Points, in no order, along strands that fork, close into loops and pass close to each other.
Two points are linked if the straight distance between their rows is under 45.7. Some points are linked to none.
(975): [-23  -4   4   6   0   0   2  -6 -23 -26   6  17  13   1 -15 -22   2   4
 -10   6  12  -7  23   8 -20   6  12  -1 -11   5  -2   2  -3  -7]
(139): [  8  -3  -5   0 -11  -4   2  -1   0   4  -1   4   4  -1  -2   8   2  -6
  17 -15   4  -5  15  -6  10 -14  -9  -4  -2  -4  21   0  -2  25]
(853): [ -7 -19 -17   7  11  -3  -2  -8 -14  11 -15  24  23   4   9   0  10 -13
   2   4  10  23  11  21  -3   1  10 -18 -25  12 -19   5   7  14]
(1524): [-16 -10   3  15   8   1   0  -9 -22 -21   4  20  21   1  -8  -7   2  -3
  -4   1   8  -1  28   3 -23  11  12  -2 -14  -5 -11   7  -9   2]
(3): [ 21  14  14   5  -4 -11  -3 -15  -6   8  -8   0   8   7   7 -10  15  -6
   6  15  -2  11   8  -2  12  20   0  11   0   6  -5 -10  -9 -22]
(621): [-22 -12  -7  14   0   3   6  16   5   1   9  -2  -9  -3  -4 -11 -17  -9
 -14   7   0   2 -14   6 -12  -6   8  -6  -6 -11 -24   6  -3   7]
(215): [ -1   8   0   0   6   0   1  -2 -15  12 -19   9  -6   2   3 -16  -4  -2
  -7  -1   6  -8  -1 -23  -7   7  -1  11  12   1   7   1 -12 -21]
(1457): [ 11  19  13  -4  -6  -8  -4   2  -1   3   7 -20   5   5   8   1   7  -3
   8  -8  -9   7  -9   7  14  -4   6   4  10   9   0  -4  -5   3]
(643): [  3   7 -14  12   4   0  -7  -4   1   3  -3  24  13  -7   7   4  11  -9
  11   0  11  13   8  14   2   2  -1 -22 -24  11   1  -8   2  11]
(54): [-18   3   1   0  -7   0 -15  13  -2 -11  14 -17 -19  -5   4  -2  -8   0
 -17   0   0  11 -13  13 -11 -15  12  -3  12  10  -8  17   8 -11]
(518): [ -7 -14 -17  -1  18 -10   2   5  10  11  17   4 -10   4  11  15  -9 -14
 -14  -5  -1   4  -1  12  -6 -10  -1 -15 -10 -13 -14  15  -2  15]
(1035): [ 12   0 -16   1  12 -11  -6  -2  13   5   1  11  13  -3   5  21  13  -3
  26  -4  -7   1  29   6   9  -7  -7   4 -20  -1  12  -8  -2   4]
(1559): [-16   0   6  -5  -8   3  -2   9 -16  -9  -1  -9 -16 -10  -1 -20  -7   7
 -22   8  -5  -5  -7  -9 -13   4   8  19  12  -3   1  10  -1 -28]
(363): [ 10   6   7 -10  -6  15  -2  14  15   2   6 -29 -16  -4  -8  16   4  -5
 -13  -7   5   2 -26  -7   5   8   4   1  14  -5  -1   1  15  -3]
(1403): [  0   2  -9   4  -1  -2  -7 -13 -14   4  -8  20  15   2   5  -6   8  -8
   5   5  11  23   6  20   0   1   8 -20 -20  19 -12  -8  10   4]
(46): [ 11  -2   2  -1   1  -4   3 -11  13   1  -8  11  18   1  -6  -5   1   9
  16 -10  -4  -3  -2  -4  -2  -2 -15  -8  -1  -4  12 -20  -1  18]
(549): [ -1 -12  -7   4  -3  10  15   9 -19  11 -20  12  -8 -13  -4   8  -4  -2
   8  -9  -3 -16   7 -31   1  -2   5  25  -5  -6   4  10 -14  -8]
(414): [ -3  10  25   5  -4  -7   1  -2 -25   6  -9  -6  -3   5  -3 -21  -2   7
  -4   9  -5  -8  11 -10  -1  13   1  24   4   4   4  -3 -10 -36]
(315): [ -2   4  -4   0  -2   5   3   7  13  -8  -4  10  -6 -17  11   9 -17  -7
   8  -2   7 -11  -2  -5   0 -20 -20  -5   1  -4  21   0   4  33]
(990): [  9   3  15 -14 -22  10  -8  15  -5  14  -4 -19 -11  -2  -2  -5  -7  -1
 -24   4  -2   0 -25  -9   2   5   3  18  18   3  -1 -11   7 -21]
(1048): [ 18   7   2   3  -3   0   4  -7 -18  10 -23  20  12   6  -2  -3  18   8
  13  -3  13   7   1 -12   5   9   0  -1  -9  24  18 -11  -7 -11]
(1587): [-13   1  -3  -9   2  -4  -2   3  -1  -1   7  -4  -7   3   9   6  -5  -8
   2  -3  12   7  -1   9   4 -28  -8 -24  -1  10   7   4  10  26]
(1073): [ 15   9  27  -2 -14  -6  -1  -7  -3  13  -1 -17 -10  12   5  -1   4 -11
  -1   3  -2   4 -10  -7  12  10  -1  15  17  -1  -5  -8  -2 -19]
(602): [ -2  -7  -4   8  -3  -4   2   9  16  10   1   2 -13  -1   0   3  -7 -11
   4 -17  -2   1  -9   2  -4  -5  -6  -3  -2 -11  -9  -1   4  23]
(533): [  2   7 -16  -2  10 -11   2  -1  15  -3   9 -13  -3   6   9   7  11  10
 -14  -2  -7  11 -15  20  -7   0   5 -19  -3   8 -10   1   2   2]
(142): [  4   2  25  14   3 -11   6  -9  -9 -16   4   2  13   4 -11 -12   1   4
  -2  12  -4   2  21  -2 -10  26   6  16   1 -14 -16   2 -12 -18]
(1218): [ 15   5   0 -14   8  26  -1   1  26  -5  17 -26  -4   1 -16  15   1  12
  10 -11   1 -19 -14 -15   9  -4  -7   6  19 -17  15   6   5  13]
(149): [ 15   0 -13 -15   1  -9  -7 -14  20  -5   3   1  -2   4  -2  -2  -1   7
   2  -4   1  -2 -11   5   8 -10 -12 -16   8  -3  16  -5   7   1]
(184): [  3  11  -2  -8   5  13  -1   9  18  -7   3  -4  -7 -14  13  12 -20   1
  14  -8  -1 -18  -7 -13  -2 -13 -20  -2  10  -2  13  11   5  26]
(1537): [-11   1   6   0  -9 -18  -6  -5 -14   3   3   0  -2   5  -1 -16   8   5
 -22   9   1   5   3  15 -19   7   4  -3   6  12  -8 -12  10 -24]
(1374): [-20 -26  -3  13   6 -14   7  -4 -11   3   1   6  11   8  -5  -2   6  -9
  -6   4  -5  13  12   8 -12  10  16   2 -12 -12 -28   0  -7   4]
(1560): [ 12  10  -2  -1   4 -13  -9 -15   6   1   6   2  -1   4   8  -5  15   2
 -16   6  -5   8  -3  20   0  11   5  -3   7  -2   0  -4   5 -18]
(694): [ -1  11  22   1  -8  -3  -2   8  -1 -11   4 -20 -10   6  -1 -19   2  12
  -8   4 -14   3  -3   6  -1  13  11  19  12   2  -6   0 -10 -29]
(1575): [ -2   3  -2  12  -6  -8  11   4  -2   3   0   0 -13  -4  -8  -3  -4   1
   2  -1  -4  -3   7  -9   9   9   5  11  -1 -19 -11   7  -7 -11]
(1160): [ -2  -3 -10   5   9   6  12   3  -8   5 -22  22   0 -11   9  14  -1   4
  21 -11  -7 -16  -1 -25  -2  -8 -10   2  -8   9  21   3 -18   5]
(1470): [ 17  -3  -5  -1  13   5   9 -21   3  15 -25  13   9   3  -1   4  13   1
  19   6  -5 -19   4 -29  15  15 -16  17   0   7  15 -13 -21 -12]
(801): [ 11 -15 -14  13   5  -3  13  -3  -5  17 -17  30  15   8  -1  27  13  -6
  10  -9   1  -1  15   7 -12   1  -6   3 -27   9   7  -9   2  17]
(240): [ 15  -8   8 -12   1   6   3 -21  11   2  -7  -2  16   7  -5   5   6  13
  24   3  -5 -17   7 -22  11   6 -15  15   7 -11  15 -17  -5  16]
(1445): [  2   7  -6  -3   1  -8   0   5  15   1   8 -14  -9   8   2  -4  -3   9
 -19   0   1   2 -24  12  -9  -6  -1 -11   2   9  -3   0   5  -5]
(1118): [ -1   0   9  -1   0   8   7  -3 -10  18 -19  -3 -11  -3  -4 -21  -2  -9
  -2   6  -1 -12  -3 -30   7  10  -3  29  14  -8   8   1  -7 -21]
(568): [-23 -16  13   5  -8  -2  -1   0 -13 -13   1   5   4   5 -21 -16  -8   0
 -14   6   7  -4   4 -11 -22  15   7   6   8 -14 -13   5   1  -3]
(787): [  8   1  -5  -8  -4  -6   4  -3  15   5   0 -11 -11   2  -3   8   3   0
   8  -2  -3  -4   1  -8  19  -2  -3   6  10 -10   2  -4  -2   7]
(1210): [ -8   7   1  -3  -1  -9  -8   7 -12   1   6  -9   7  12  18  -9   3  -2
 -14   2  -1  18  -9  30  -1  -4  12  -8   3   9 -17   6   8  -1]
(881): [ 23  16   5 -16  -8   4 -12 -21   7   2  -3   2  13  14   3  -8  20   9
   2   2   5  -4   0   8  16  10  -7   1   7  20  16 -27  17 -14]
(1227): [  8  -3   1   3   2   5  12 -11  -1  20 -23   5  -1   1  -5   6   8  -4
  14  -5   0 -21   9 -35  16   6 -10  22   4  -3  19  -4 -12  -4]
(1251): [-15 -18   0  15 -11   7   5  23  -6 -12   3   6  -5 -18  -6   4 -21  -4
  -1  -1  -7 -10  11  -8 -11   5   8  19 -14 -16 -22  13  -5   2]
(226): [ -2  -6  -4  -5  17   5  -5   6  17  -4  11 -17  -6   3   2  16  -6  -4
 -14 -14  -9  17 -30  23  -7 -14   7 -26   4   1   3  17   6  13]
(345): [-13  -6  17  -5 -10 -13  -6   7  -9  -6  11  -9  -5   8  -9 -10  -4  15
 -26   7  -7   3   6  20 -19  11  15  12  12  13 -13  -6   9 -28]
(781): [  6   4   6 -20  -3   6  -3 -18   5   0 -13  -5   7   6  -8  -9   2  16
  14  -1   3 -13  -5 -14  11  -1 -16   5  17   1  22 -20  -1   8]
(1486): [ -9 -11  -4   1  10  12 -10  12  13  -4  18 -11 -16  -3   5   9  -6  -6
 -19  -1   3  20 -31  13 -11 -15   6 -18  -1  -2 -13  24   4   9]
(1146): [ 13  -6 -10  -7   5  -6  -7   1  27  -8  13  -4  -8  -5   9   9  -1   1
   2  -8  -5   2 -12   7   1  -9  -9 -17   4  -6   7   8   3  14]
(930): [ 11  -1  -5 -20  -7  -1  -5  -5  21  -7   9 -15 -13   6  -9  -3   0  11
  -4  -3   0  -4 -26  -2   5  -7 -14  -6   9   2  21  -9   6   0]
(584): [-14 -24  15   8   0 -10   5  -5 -10  -7   7   4   9   8 -16  -9  -3  -8
 -10   6  -2  13   9   2 -16  17  13   5  -5 -16 -20   3   1  12]
(914): [  9  -7 -22   8  11 -13   0  -7   4   8   2  19   9   1   8  18   0  -7
  -1   0  -1   5   6   5 -14  -2   0   0  -7  -7  -7   0  -3  10]
(468): [ 11   3  -7   4  10  -7   3  -2  20   6   0  -1   0  -6   2  17   4   4
  11  -1 -11   1  -2   1   2  -3  -8  10   4 -13   2 -12  -2   8]
(188): [-17  -5  -1  15   2   7   3  18  -1  -2   3   9  -9 -15  10   4 -24 -13
   0  17   7   2 -10  -6  -4 -23 -11  -9  -9   6 -10  16 -14  12]
(1211): [ -8  -2  -6  -4  -4  18  -7  26   7  -3   6  -3 -22 -22   6  -7 -24  -8
  -5   6  11 -10 -21 -14  -6  -7  -5  -7   2   3  -2  17   8  -5]
(757): [ 10  -6  -6  -4  -8 -14  14  -7   3   5  -2  -8 -16   6  -4  -2   5  -6
  -4   4   0   2   5  -9  17   6   3  10   4 -16  -2   3  -8 -11]
(1396): [ -1  13  12  10   2   0  14  -5 -31   2  -7   0   1   2   0 -13   1   8
   5   7  -3  -8  12 -19   4  15   6  24  -4   0  -1   2 -17 -25]
(1358): [  9  13  -9   3  17   0  -4  -5  17  -3   7  14   9  -8   9   6   6  -5
   7   3   2   9   3  23   4  -4  -7 -26 -16   5   3 -11   3  16]
(272): [-27 -19   8   9   0  13   7  21 -10 -19   8   7   3 -12 -21 -13 -29  -3
   0   3  -9 -16  17  -5 -20   0   6  20 -12  -9 -16  14  -3   6]
(1407): [-15  -4  -6   2  11  -4  -1   1  -8  -1   1  12   0  -4  12   1  -7 -19
  -1  11  17  11   2  18  -2 -25  -8 -23 -13   9   4   9   0  22]
(1462): [  2 -12  -8  10   4   4  11  -2  -6   3 -14  27  18   4  -3  24   3  -3
  20 -12   7  -6  18   7 -10 -15 -14 -17 -26  13  16  -1   1  26]
(1453): [ -5  15 -13  13   2   3   5 -10 -17   3 -13  25   5 -16   3   4   6   6
  15  -4   3  -3  10 -10  -4   3   2  -3 -16  13   6  -3 -15  -5]
(150): [ 11 -12   3 -14  -4  13   7  -3  13  -2  -3 -10  16   9 -16   2  -3  13
  23  -3  -6 -23   8 -28  12  -3 -15  10  17 -21  17  -8   0  16]
(959): [ -6 -16  -9   4  14 -16  -1 -11 -10   9  -6  14  13   9  11  -2   8  -7
  -6   3  -4  22  12  18  -4   8  14 -14 -11  -4 -26   4   2   5]
(1139): [  6   7  13  -9 -19  15  -1  19   2   9   2 -28 -10   6  -5   6  -4  13
 -28   3  -6   9 -30   0 -10  10  12   8  17   9  -8   5   6 -17]
(1021): [-11   0  -9  -8 -12  16  -2  32 -10   1  -5   0 -13 -15  -1 -12 -25  -4
 -15   2  14  -8 -16 -15  -2  -4   6   3   4  -3 -10   8  10  -6]
(342): [ -5  -5 -12   7  -9  -9  10   2 -15   3  -9   4 -10   1  -3   3  -3  -7
   9 -10   7  -2  11 -10   8 -17  -4  -3 -10   3  13   4  -5  12]
(1140): [ -3   1 -17  13  13 -12  -1  -4   4  -5   6  21   2 -10   5  15   4   2
   5   7  -5   1  14  -2 -15   6   5   7 -14  -9 -13  -1  -8  -2]
(964): [  7  -3   8 -15  15  11  -9   5  24 -10  18 -20   7  11  -1  19  -9   7
   1 -16  -3   0 -11  15   4 -15  -5 -29  10 -12  13  14   8  25]
(1135): [ 10 -10 -11   4  -4   4  13  -5  -3   3  -7  15  16   1   1  23   0   3
  22  -7   0 -10  20 -11   2 -15  -8  -1 -14  10  21   1  -7  27]
(1231): [  8   9   2 -12   3   4 -13  -7  18 -11   3  -4  19   6   6   1  -2   6
  -2  -7  -3   7 -10  28   3  -5 -11 -34   0  13   7  -2  12  13]
(599): [-17  -3  14  -5  -3  -7  -8   9 -10   3   9 -18  -2  17   2  -7  -5  -7
 -26   6   4  12  -8  15  -9  -2  20  -5  10   0 -26   6   6   0]
(1216): [-10 -11  -5  11  -8   1   8  17  -5   4   5  -1 -16 -12  -9   1 -12  -7
  -8  -4  -8  -7   2 -12  -1   9   9  14  -7 -21 -15   7  -3   0]
(1230): [  0   0  19   9   3 -18  -3 -15  -6 -10   4   0   0   4  -6 -11   9   5
 -11  14  -4  10  12   3  -5  17   8   5   2  -9 -15   0  -1 -23]
(650): [-21  -3 -10  14   0   7   1  17  -7   7   0   2  -9 -14   2   8 -18 -12
  13   2   6  -5   0 -17  -9 -18   1   5  -9  -3  -4  10  -6  16]
(858): [  7  14   0  -7   4  11   0   2   6   2 -12  -1   5  -5  14   1 -11   5
  12  -7   5 -14  -2 -19   3  -5 -10   6  14  -4  17   1  -4  14]
(1112): [ -2   1  13  -4  -8   9  11   7  -9  -2  -4 -11 -11  -4  -6 -22  -4  -5
 -15  13   0 -10  -3 -23   1  16   4  29  13 -16  -2   8   0 -24]
(478): [-14 -16 -17   4  17  -6   5   6   3   7   5  10  -5   5  13  17  -5 -15
  -6  -7  -6   0  18  20  -5 -10   0  -7 -15 -12 -25   7   2  14]
(242): [-24  -4  -2   1   5   5 -14   9   1 -11  22 -12 -17  -4   6   2  -3 -12
 -16   2   2  12 -16  23 -14 -16  10 -19   0   7 -11  22   8   0]
(1185): [  8  13  10 -18  -3  -2  -8  -1   4  -5   7 -25   6   6   5   4  10   4
   9 -13 -12   6  -2   9  22 -12   3   0  15   0  14   1   2   9]
(1320): [-11   3  -5  13  -2 -12  -3  -1 -14  -5   2   5   6  -3   3 -11  -2   2
   1   5   5   9   6   2  -9  -4   8  -5  -3   8 -13   0  -9  -4]
(338): [  3 -10   3   2  -7 -10  -3  -6  11   3 -10   8   5   7  -3   1  -1  -3
   6  -7  -2   7 -10   4   3  -3 -11 -13  -2   0   0 -14   3  21]
(1468): [-12   5   3 -22   1  -3 -12   1   2  -7  11 -10  -6  -1  13   6  -3   0
  -4  -3   3  11  -2  23  14 -23  -2 -29   3  13  12   2  13  15]
(1261): [-10 -15   1  16  -3   0  15  11 -25   1 -15   6   1  -7  -8  -1  -9   1
   5  -7  -4  -3  11 -19 -10   0   8  16 -12  -5  -4  12 -16  -8]
(305): [  7  -1   5 -13  17   4  -9   3  18 -17   8 -11  23  12   9   5  -6   7
   4  -1  -6   4  -7  22  -1 -15  -9 -34   4   1  15   6  15  25]
(979): [ -9   3   0  -9  -4  13  -3  15  17  -6  10 -15 -18  -9   3   3 -10  -1
  -3   4   2  10 -29   8   0 -23  -8 -16   2  14   5   8  11  10]
(752): [  4   0  10   2  -4  11  -1  22   7  12 -14 -15 -19 -11  -4  -8  -9  -7
   5  -3  -1  -4 -11 -25  14  13   2  20   4 -13  -7   5   5 -17]
(373): [ 10   1  10 -17  -2  24  -8  11  18  -2  11 -26 -11  -3 -14  12   1   3
   4 -17   3 -11 -20 -12  15   6   2   1  19 -18  13  -3  20   8]
(937): [ -5   3   4  -9 -13  15  -6  31   1  10  -7  -8 -18 -16  -7  -9 -12  -5
  -7   0  11  -2 -18 -19  10   4   8   9   5  -6   0   2  14 -16]
(171): [ -2   7  -8 -13  -6   2  -1  12  15   3  -3 -14 -13   0   1  -9  -2   9
  -8  -2  -2  -4 -29  -5  -2  -4  -7   5  11   7   9  -4   2  -3]
(649): [ 13  18   3 -11   5  19   5   0  26  -5   3 -21  -4   2   0  10   1  15
   8  -7  -8 -18 -17 -14  13   4  -9  14  22  -5  10   0  -1   6]
(1269): [ -8 -13  -7   5  -2 -13  11   3  -8   9  -5   4   0   2   0   5   5 -12
   4  -9   0   6  10   9   9 -15   1  -5 -18  -2  -5   4  -2  17]
(845): [-25   3  -2   0  -7   1  -5  -2 -15 -23  19   0  -4   2  -4  -8 -14   6
 -15   4   3   0   5  13  -5   2  16  -7   5   4 -27  10   0  -7]
(898): [ 21   4  -7  20   0   9   9 -13 -20  10 -23  24  12   0  -3  -5  21   7
  12   5  12   7   7 -13  -5  16   9  -1 -23  20  10  -5  -8 -14]
(1384): [ 27   8  -4 -15  -6   1 -11 -23   5  -4  -6   6  19   3  -2  -7  22   7
   7   9   6   2   9   4  13   9 -10  -8   2   3  18 -22  14   3]
(1526): [ -2  10  -4  -7  -6  -5  -1   3  -2  11 -10  -1 -12  -1   1 -16  -1   7
  -7   3   4  -4 -11  -6  -8   3  -3  13  11   9   8  -8  -1 -16]
(381): [ 21  -8 -19   5   6  -8   3 -12   5  13  -8  27  19   6   5  18   8  -6
   1  -2   4   8  17   5  -5   3  -9  -1 -15  -5   6 -16   1  16]
(924): [ 16   9  26  12  -6  -6  10 -11  -6  12  -7 -11  -6   5   6  -1   4  -8
   7  10  -8   4   3  -7  11  17  -6  15   7  -5  -9  -6 -11 -14]
(556): [ -4   3 -13  19   2   4  16  -2 -15   8 -18  21   3 -12   4  20   6   7
  19 -10  -5  -9  13 -14  -5  -8  -2   7 -23  18  10  11 -16   5]
(708): [-20  -1   3   2  -8  14   1  29 -10 -10   7  -5 -14 -13 -12 -16 -23   1
 -17  10   6  -9  -7 -14  -7   6  12   4   2 -10 -13   6  10  -7]
(1433): [ -1   1 -10  17   4  -4   8   7  -1  -1   7  20  -5 -13   8  15  -6  -3
   7  -2 -10 -10  21  -1  -7  -4  -1  16 -12 -11  -3   1 -16  -1]
(109): [ 14  -1   2  -2   1   1   5  -7  12  10  -8   9  14   1  -4  14   3   9
  24  -9 -10  -1   2 -10   4   6 -12  11   1  -8  10 -22  -7  14]
(1309): [  9  -8  -6   1  -6   6  10   5  -1  17 -16   4  -1  -8  -2   4  -1  -4
  15  -6  -3 -10   2 -27   5  -5  -3  22   4  -9  15   1 -11   2]
(947): [ 12  -5  -3  -4  14  -5  -4   2  12   4   0  15  23   4   8  15   3   1
  28  -8  -8   2  26  16  14 -14  -7 -14 -21  -1  10  -9   2  22]
(1109): [  3   6   3 -21   8  -6 -11  -4   6  -3  11 -20   2   9  12   7   9  -4
  -4 -12  -2  14  -1  21  16 -15   5 -20   8  -1   8   4  11  18]
(692): [  9   5 -14  18   6   4   0  -8 -15   5 -11  30  11 -13   1   0  11   4
   6   4  13   6  14  -6 -11  15   9  -6 -23   8   1  -4 -10 -15]
(834): [ 13  14  -9   4  10   0   4 -19   7   1   1  -1  -3  -6   1  -1  18   2
  13   8   0 -17   6  -9  15   6  -8  19   6   1   8  -5  -8 -15]
(411): [-14   4   2  -5  -8   5 -10  12  -5 -13  13 -20 -20  -8  -2  -2  -5   7
 -16   2  -5   4  -9  -1 -10   1  16   8  18   2  -2  15   7 -23]
(68): [ 19  10  -3 -13  -4  19 -13 -25  12 -15   1   8  25   6  -6  -7  18  14
  20   6   0  -8  15   2   9  13 -12  -7   3  -3  16 -21  13   8]
(70): [ -2   2   5  18  -1   3  19   7 -31  -1 -20   7  12   0  -1 -14  -7  10
  10   0  -1  -4  14 -17  -6   5  10  17 -12  -1   0  10 -22 -14]
(83): [ 13  -8  -3 -16  15   6  -3  -5  29 -10  19  -9   0  10   0  18   2  10
   4 -18 -17   3  -5  11   9  -9  -5 -18   8 -13  12   1   5  18]
(676): [ 15  15  15 -15  -7   8   4 -22   5   9   0 -20  -6   5   8   5   7   5
   9  11   1 -21  -9  -8  25   7 -13  16  29   5   7 -13  -5 -10]
(1427): [  9   2  27 -16 -10   7  -8 -16   5   4 -13  -8  19  19  -7 -13   8  13
  15  -1  -3  -8  -1  -9   9   5 -17   5  20   7  22 -30   3  -3]
(721): [  5  -3  -1 -11   3  17   2   3  13   4  -6 -12  -1  -7  -6   5 -10   8
  25  -5  -2 -21  -1 -29  13  -5 -12  11  16 -16  17  -2   4  17]
(176): [  1  -7   9  13   2 -12   5  -8 -19 -10   3  10  23   7  -7  -1   2  -2
  -2   2  -4   3  33   1 -10  23  10   6 -12 -19 -13   7 -14  -7]
(423): [-33 -15  -2   2 -12  17   4  16 -11 -13   9   0  -6  -3 -16 -23 -27  -5
 -16   0  11 -12  -1  -4  -8   0   9  -9  -1  -2 -28  10   8  -3]
(248): [  6   6  -6  -6  21   2  -9  -5  15  -4   5   8  18  -1   9   7  11   5
  18  -7  -7   8  16  19  10  -2  -5 -27 -19   0   7 -13  12  16]
(1288): [  4   7   9   1 -10 -12  -6  13  -3   5   0  -7   6   4  13 -11  -1   0
  -2  -4  -5  14 -11  12   6  -7  -1   0   6  13  -7  -5  -1   0]
(1344): [ 14   7   5  12  -1  -9  -1  -9 -10   1  -7   9  18   1   3  -1  13  -4
  10   7  -3  20  18   3   3  16  11   3 -14   4 -18  -5  -5 -14]
(1174): [  7  15 -11   9   9  -7   1 -12   8  -3   4   4 -15  -2   9   1  19  -8
   6   5   5  -8  11   1   6   3  -8   8   2  -8   9  -1  -1 -11]
(360): [-21 -19 -17  14   8 -13   9  -3  -9   3   1  18  -4   0   9   6   2 -13
  -4  -3  -1   6  15  13  -7 -15   4 -12 -23  -4 -18  11  -4  17]
(1054): [ 15  17   7 -15  -3  10  -1  -9  12  -1   3 -26 -16   3  -1  10   6   8
  -2  -4  -2 -14 -20  -9  12   4  -3  20  28   7  12   0   0 -12]
(147): [  4  -6  -1   4   6 -22   1 -14   2   2   3   3   1   6  -2  -9  17  -3
 -10  13  -1  15   7  10  -6  17   5  -4   0  -9  -6  -2   1 -18]
(648): [  5  13  -2  -4  -2 -13 -15 -13  -1  11   1  12   0   8   2  -6   6   3
 -21   4   4   7 -10  21 -10   6  -1  -4   9  14   1 -17  10 -18]
(1005): [ 13   3  -7  -4  -3 -10  -1  -8  -6   5 -18  19  11   6  -4  -8  11   4
   9   0  12   9   2   3   2  -3   1 -14  -9  17  17 -12  -1  -4]
(1304): [ 24   7   2   5   5   8  11 -21 -10  12 -23  12  13   3   0  -4  17   6
  20   3   1  -9   5 -17  16  19 -13  10  -8  12  13 -15 -10 -10]
(230): [-36 -14   5  -8 -11   1   0   7 -15 -25  23  -5  -6   2 -15 -22 -15   1
 -22   8   8  -9   2   9 -13  -7   9  -7   2  -1 -18   9  10   5]
(146): [  5 -10   0  26   3  -3   5  -8 -19  -4  -3  25  18  -4  -5  11  16  -4
   3   0  -2   6  35  -3 -12  20  17  11 -21  -3  -9   3 -10  -9]
(1301): [  7   9  21  -8 -21   2  -1   3  -1  12  -5 -23 -19  -3   1  -1  -3  -2
 -10   1  -4   2 -14  -9  10  12   2  13  22   6  -6  -2  10 -13]
(1125): [ 11   1  -4  -3  -6 -18  -2  -8  -5  14  -6   3   7   9   5  -4   9   0
   8   1   7  12   6  -2  10  -3   2  -1  -6  -1  12  -6  -9  -3]
(136): [ 20  13   4 -20  -5  -2 -13 -11  13  -2   7  -8  13  12   3  -4  17  15
  -7  -3  -3  -3   2  24  10   2  -7 -10   8  23  15 -22  20 -10]
(1502): [  6   4   3  -3  -5  14   5  12  10   0  10 -26 -19   6 -16  22   8  -3
 -22  -8   1  13 -28   0  -3  12  16  -5   7  -7 -15  16   7  -9]
(1571): [ -2   4  -8   8  13 -13  -7 -10   3  -1  11   7 -16   0   6   7  14  -9
   0  -5   4   3   9   7   4  -1  -1  -5  -2  -9   3   1   3  -1]
(900): [-26  -8  17  -6  -8   3 -16  10  -7 -19  22 -18  -2   6 -15 -11  -7  13
 -30  -1  -8  -7   1  17 -19  -1  13   5  11  11 -13   5  14 -21]
(735): [ 13   1  -2  22   2  -5  13  -6 -18   2 -10  15  11  -2   3  11  11  -5
  14  -1  -4   6  26  -4   6  13   7  14 -19   2  -5   3 -15 -11]
(22): [-16 -10 -18  11  17  -3  -4   1  10  -4  13   5  -4   4   8   4 -16 -11
 -16   7   1  10 -13  23 -14  -8  -5 -24  -7   0 -22  13   2  11]
(1394): [ 16  22   0  -8   4  -1   6 -20   7  -1  -1  -9   1  -1   6   4  17   9
  10   7  -1  -6  -4  -3  17  10  -5   8  13   9   9 -11  -2 -10]
(678): [-17  13   1   2  -5   0  -7  11   0  -8   8  -5 -17 -14   7  -4  -8  -2
  -6   5   2   5 -17  11  -3 -26  -4  -9   3  15   2   5  -1   3]
(543): [  6  12  21   0  -8  -6  -6  -2 -15   6   0 -16  -1   7   2 -16   6   7
 -13  10  -5  -3   5   4   1  10   5  23  13  11   0 -11  -3 -38]
(874): [-27 -18  11   4  -1   3   5   9 -12 -24   4   7   9   1 -29 -19 -21   1
  -3   0   4 -16  14 -17 -15  10  10  10  -7 -16  -8  10  -2   9]
(100): [-17  -1  -5  17  -2  -4   1  -2  -4  -1   2  11  -2  -9  15   3 -15 -19
   1  18  11   0   5  10  -8 -21 -11 -16 -12  12  -8  14 -10  14]
(282): [-10 -12  -1   7  -2   4   2  19  10   5   8  -3 -17 -11  -4   1  -9 -13
  -7  -6   2   4 -13   0  -1  -3   7   3  -1 -14 -20   0   6  11]
(1419): [  7  10  -3 -18  -4  -1 -18  -7   9 -11   1   3  13   2   7  -1   2   7
   1   0  -2   2   0  26   5 -11 -11 -24   0  19  21 -13  19   3]
(408): [ -9   1   4  -3  -1   4   1  13   3   1  14 -21 -11  11  -8   3   2  -1
 -25  -4   0  13 -20   9 -12  12  20  -4   6  -6 -25  14   4  -6]
(1229): [-29 -11 -11   9   5   4  -1  -4   2  -9  19   2   6   2  -1 -14 -11  -6
 -16  13   3   5 -12  22 -17  -9   4 -17  -5   1 -23  13  -7   8]
(604): [-14   5  -1  -4   5  15   3  28  16  -5   3  -8 -22 -20   0   5 -17  -1
   5   3   4  -7 -24 -10   3 -11 -11 -11   3   6   2  15  10   9]
(865): [ 13   1   1 -18 -19 -11  -9 -14  -4  10  -5  -5   1  12  -5  -9  11   2
  -1   4   2   7   5   2  21  -5  -3   2  11   7  22 -14  -1  -5]

A fork is a point with three links, a tip a point with one. Leave the first point through the second and follow the links. Name the first fork or tip that comes.
(990), (1301) -> (176)
(22), (518) -> (1433)
(373), (363) -> (650)
(1358), (643) -> (1216)
(1227), (1309) -> (694)
(959), (853) -> (1035)
(694), (543) -> (1048)
(83), (964) -> (68)

A tip is a point with one link. Name the tips that can be reached along the links from each point below, in the order of the rows.
(543) -> (694), (1160), (865)
(381) -> (1035), (315), (1433), (1427)
(834) -> (650), (1571)
(171) -> (533), (226), (752), (845), (68)
(1524) -> (975), (1139), (900)
